A landscape with many valleys, sampled at points; each row gives a point and its height.
From any point a ball rolls to the lowest of the 2 points nearest to it. It stops when none of these is lower. Distance is the straight distance between rows; heights are no part of it.
tati: [167  76 129 128 130 119 174 115 135 177 130 145 161 140 119 139 131 156
 204 105 160  84 144  98 120]  h=76.2
soniv: [116 156  86 160 133 144  70 144 116 121 144 118 119 131 152 114 102 145
 131 153 109 186  73  67 156]  h=56.1
Senuk: [103 133  95 157  86 106 108  88 118 151  88 180 107 110 149  84  68 152
 122 115  94 100 114 171 135]  h=70.3
sufez: [130 150 168  93 157 164 169 156 127 137 142  70 176 151 139 155 142  67
 138 135 141 149 179  76 128]  h=54.8
fot: [104 174 129  99 130 122 110  80 112 120 138 109 105 131  95 135 102  99
  91 157 132 142 115 113 140]  h=27.6
morun: [119 145 179  98 114 136  91 133 162 147  78  83 131 105 106 133 111 138
 110 146 153 145 139 161 187]  h=61.2
rado: [109  55  92 155  96 127 133 105 122 167 110 172 171 125 183 123 107 155
 174 101 137 107 123 149 132]  h=73.9
pob: [170  75  92 151 133 102 111 139 102 133 131 153  97  81 171 108 187 168
 143 167  86 124 132 102 166]  h=45.8
geg: [148 148 145 155 138  86  91  99 140 150  99 189 153 118 155 110 158 136
 171 157  77  87 140  80  90]  h=19.3
Tanu: [110 156 136  73 145 106 128  85 130 201 146 156 128  99 167 162  97 125
 170 147 104  80 150 127 121]  h=5.9
nisag: [ 68 121 104 137 122 138 155 127  80  50 179 130 127 149 137 128 142  92
  74 125 160 158 151 133 116]  h=44.1
vud: [136 132 139 141 158 121 102 117 125 138 139 138 109 126 113 107 114 156
 127 158 115 160  88  33 177]  h=51.5
zose: [ 89 154 148 105 105 140 181  63 157 188 147 149 144 141 121 160  43 121
 167  96 149 107 150 144 136]  h=5.2
daset: [163 128 155 157 180 161  88 167 188 182 149 151 108 135 134 139 158 171
 160 109  96 136  88 110 162]  h=41.7
kav: [ 74 112  96 119 105 160 211 139  97  70 150 108 128 175 140 153 114  86
  86  86 156 152 140 165 109]  h=34.9
kaz: [ 70 134 125 113 152 126  75 116 121 102 133 157 111 112 178 149 182 127
  89 169  94 159 119 127 152]  h=12.7
ralef: [103 125  85 102 113 135 156 159 101 107 152  70 119 153 133 192 110  80
 114 106 141 150 121 125  83]  h=22.1
Tiva: [ 98 136 148 174 162 145  95 108 144 107 114 159 131 173 123 124 167 143
  92 130 136 158  71  69 152]  h=47.7
Kure: [112 126 150 114 204 172  95 149 132 178 150 141  89  91 134  97 114 168
 123 132 145 139 109 126 218]  h=51.2
napo: [112 130  83 106 158 149 162 135  88 174 113 100  93 134 161 123 114 108
 120 126 111 106 147 148 162]  h=47.9
seg: [121 104 128 143 112 115 184 100 117 145 102 140 180 153  99  94  78 139
 164  83 192 103 140 107 127]  h=77.0
musu: [169 118 147 118 118 104 154 110 122  80 183 138 135 111 109 171 186 125
 151 155 117 134 156  87 108]  h=44.7
Vare: [139  70 120 121 151 131 170 111 121 172 110 156 147 132 178 165 156 152
 175 130 134  93 153 108 151]  h=75.3
sav: [ 90 142 121 102 136 115  88  96 107 112 146 117 115 146  69 132  89 111
 104 152 152 146  50  66 116]  h=37.9
Tok: [131 108  87 137 136 113 162 153  91 132 145 131 132 116 215 140 175 115
 161 124  89 125 182 129 111]  h=21.1
tola: [141 126  97 136  83 150  84 145 144 108 152 104  65 112  89 138  97 154
 111 105 139 153  73 167 134]  h=51.4
Sepe: [136 178 172  98 149 120 143  97 160 178 131 156 134 112 139 166 151 112
 153 142  89  68 179 137 103]  h=10.5
Luk: [111 165 176  71 127 133 188  96 138 147 144 113 163 134 102 171  92  84
 146 117 149 103 189 134 105]  h=8.9
gapu: [181 170 124 152 110 118 132 103 139 107 154 101 116 156  83 157 148 117
 133 135  95 138  97  41 107]  h=51.6
kizu: [122 100 152  73 207  96  74 160 150 200 118 153 148 103 138 161 149 125
 139 160  87  81  85 104 109]  h=33.9
metut: [134 137 147 126 184 143  86 148 172 211 155 161 127 116 137 165 134 149
 171 119  83  98  92 133 124]  h=38.4
Sivam: [103 117 104 130 132 134 157 139  84  72 119 127 100 173 122 121 196 106
  63 141 133 137 128 130 123]  h=43.7
sebe: [174 116 154 124 132 153 139 139 160 130 120 128  98 133  73 109 155 159
 113  91 155 104 136 190 130]  h=49.8
nefim: [176 139  89 129  87 108 149  91 108 122 160 113  96 123  88 151  95 124
 150 147 103 100 110  48 103]  h=48.5
bel: [185 122 113 154 129 103 115 149 138  93 141 104  92 134  93 154 185 120
 108 163  78 119  88  66 113]  h=54.7
Til: [138  66  98 180  90 124 159 116 122 111  67 121 122 163 147 125 163 152
 118 114 151 124  97  97 163]  h=30.5
repib: [162 103  90 138 159 110 132 158 109 113 131 128  79 124 140 132 190 141
  96 170  60 128  88  64 160]  h=51.3
fibe: [110 143  96 166 103  89 144 122  84  85 127 150 149 147 165  90 144  92
 113 139  95  91 164 146  67]  h=30.9
niv: [122 137 148 174 150 158 110 121 167 147 101 146 140 174 160 140 180 155
 132 124 115 139 102  97 152]  h=45.2
Zeli: [157 100 135 170  63 136 105 127 160 114  94 139 165 148  88 101  92 155
 146  91 158 129  89 154  75]  h=41.6
Lamov: [182 111 110 159 107 133 126 138 140 110 147 115  77 100 155 125 159 156
 152 133 114 152 156 138 174]  h=39.0
reri: [164 148 167 137 109  89 120 138 132  68 175 123 154  97 111 132 165 114
 136 164 143 155 194 106  88]  h=39.8
vamo: [135 135 153  77 174 152 127 157 135 170 120  72 165 150 110 158  95  96
 132 126 163 154 139  73 145]  h=57.1
nes: [156 107  97 161 118 125 140 146 105 103 164 118 123 121 144 106 103 162
 170 117 142 182 150 110 161]  h=33.0
zazi: [133 125 110  81 167 147 126 147  97 156 156 127  82  90 179 142 162 119
 124 157  81 114 142 152 161]  h=39.6
fon: [159 163 153 155 114 112  58 151 172 123 148 137 126 136 101 128 145 148
 137 128  91 115  96 102  60]  h=19.8
Bam: [ 78 162 122 104 134 108 118  64  96 113 146 159 118 118 146 140 121  97
 110 157 105 130 152 119 146]  h=19.9
Zof: [108  97  92 117  97 132 155 146 147 120 108  82 154 163 112 197 107  94
 129  79 148 136 100 160  72]  h=14.1
vir: [125 168 123 137 100 138 130 117 129 164  73 131  80  94 143  71  70 138
 109 116 119 104 131 184 167]  h=67.2
miseb: [115 118 105 158  67 115 207  92 106  68 154 130 120 113 121 113  78 115
 138 106 148 144 178 169 154]  h=22.7
milim: [104 179 129  85 158 144 138  91 117 214 142 129 130 135 109 145  50 115
 161 132 124  93 132 112 117]  h=2.2
dunef: [110 124 129 107 196 151 100 174 105  86 167 141 103 142 100  87 155 126
  57 147 142 163  97 119 141]  h=28.1
gato: [122 126 134  98 122 153  85 149 149 122 168  99  73  97 110 181 129 136
 116 122 135 160 108 174 140]  h=39.3
tevug: [ 73 105  93 185  98 102 118 103  93 127 101 169 165 143 168  78  87 140
 147 105 131 127 120 127 111]  h=72.5
Kad: [140 131 163 115 145 127 125 125 138 151  96  92 168 138 123 144 109 141
 136 136 183 139 125 102 166]  h=58.8
todig: [ 95 139 151  91 149 136  85 118 133 118  91 117 115 120 135 149 195 111
  72 155 117 122  97 149 149]  h=20.3
tar: [138 155 158 176 115 134 200 115 132 105 113 134 152 185 138  86 148 109
 124  95 136 117 178 137 122]  h=48.3
Mel: [ 99 120 130 101 185 142  57 143 112 124 186 151  98  88 119  89 124 152
 102 148 145 161 103 149 152]  h=42.4
pezi: [129 133 146  95  87 103  98 132 123  62 154 103 138  99 109 142 156 117
 106 151 157 156 153 157  92]  h=34.0
Lukom: [138 111  76  97  98  91  95 115  85 121 138 111 133 125  81 156  80 113
 141 155 142 118  82  74  77]  h=45.5
Lurap: [113 117  97 118  83 130 169 131 114 106 132 101 136  97 131 128  42 118
 136  88 155 155 131 177 143]  h=29.5
fegi: [111 125  85 161  91 114 132 138  97  72  99 148 115 149 110  88 162 121
  89 125 120 111 120 179  78]  h=36.0
dovu: [111 129 122 101 130 137 170 169 118 138  79  70 142  96 130 109  41 106
 124  82 151 138 145 201 144]  h=23.3
fipos: [136  97 108 136 135 130 140 168 127 114 192 129 152 116 181 157 131 150
 166 110 137 163 155 128 105]  h=27.5
kuva: [132 128 142 151  60 119  96 113 163  91 109 133 132 107  63  92 106 140
 106 100 155 126 100 202  80]  h=45.6
Lunim: [174 123 165 141  87 134 120 146 161 130 136 120 101  89  74  93 108 152
 140 108 158 115 146 211 112]  h=52.4
Kage: [ 96 120 143  82 184 112  76 160 129 165  96 126 180 130 154 171 160 103
 123 151 108 108  97 100  91]  h=30.3
Gosaz: [122 123 127 117 173  93  86 131 120 153 170 193 141  95 160 114 134 138
 160 154  80 119 133 119  81]  h=24.4
fupi: [129 107 125 154  49 129 181 104 127  52 101 117 107 107 101 108 127 130
 104 131 154 140 145 192 160]  h=12.6
dar: [117 131  93 153 114 142  55 153 133 153 128 110  76 109 147 113 101 167
 132 119 116 159  77 149 185]  h=61.9
Tif: [155 180 161 123 155 106 126 104 144 154 126 166 126 133 113 125 149 111
 145 164  61  81 144  70  83]  h=15.6
Sib: [140 126 168 105 191 180 107 155 164 195 114 107 103 125 141 140 138 153
 126 130 118 135 105 112 231]  h=45.9
zop: [105 149 143 106 149 126 107 150 119 133 120 103 172 122 119  90  60 110
 126 107 175 145 150 167  91]  h=16.9
Bugi: [142 158 156 127 113 132  63 177 164 100 145 118 129 125 120 135 154 132
 116 123 148 147 118 174  59]  h=26.3
Zaso: [110 135 160  95 173 143  84 149 159 140  80 104 148 153 109 145 168  94
  88 148 114 123  88 112 117]  h=26.4
Dek: [179 123 123 193  95 124 111 128 141 137 121 132 145 158  97  79 110 172
 164 109 138 118 105  92 101]  h=39.1
zat: [184 143 138  95 137 135 176 134 130 136 157  95 119 116 118 170 165 106
 142 148 115 124 161 109 133]  h=50.3
fula: [155  85  94 157  59 127 167  91 124 110  73 110  95 139 110 106 127 161
 112 123 145 115 104 151 164]  h=23.5
gaku: [147 139 137 155 137 146 186 127 124 114  90 133 121 154 106  83 159 120
  90 113 136 102 155 197 146]  h=43.6
Zifuf: [ 91  89 116 125  99 105 175 105 103 109  74 132 197 129 111  77  39 124
 132  99 199 123 124 129 128]  h=77.6
Viv: [101 131 163 121 112 164 135 106 163 165  65  99 110 104 135 116  91 136
 111 108 143 141 120 196 219]  h=63.7
nube: [111 136 133 109 186 140 119 140 111 139 168 183 101 101 173 107 149 132
 134 131  90 116 182 167 123]  h=31.1
duton: [122 140 129 146  98  87 145 130 110 102  98 146 155 128 188 128 175 112
 144 134  92 103 193 156  91]  h=27.0
Dat: [ 83 147 166  88 118 117 157  93 138 113  96 132 183 133 135 133  97  95
 118 106 157 125 175 179  98]  h=12.9
gef: [154 159 180 165  94 112 188 123 143  78 131 137 195 168 102 110 167 101
 146 127 171 119 209 116  97]  h=52.3
gigiz: [172 103  98 179 101 130 127 162 143 153  64  93 143 156 151 118 128 149
 144  98 136 129 117 130 125]  h=35.8
relu: [136 109 141 113 200 170 152 181 132  80 191 152 128 154 101 115 194 125
  71 149 127 171 113  82 136]  h=17.8

Where does a ball stop that starts at each point below?
vud: kaz
gapu: kaz
Lunim: fupi
tati: fon
kizu: kaz
bel: Tok
nube: milim
morun: fon
musu: fon
gef: fon
Sivam: Tok

Call two points neighbours if one is among the 2 nearest of the other. Go from one point of each pair to the other, from neighbour to neighbour, staying as low as possible. Name the highest point that can't be avoided.
kaz / relu: Kure
Tok / relu: Sivam
Tok / Zof: nisag
gaku / fon: gef
fupi / milim: Lurap
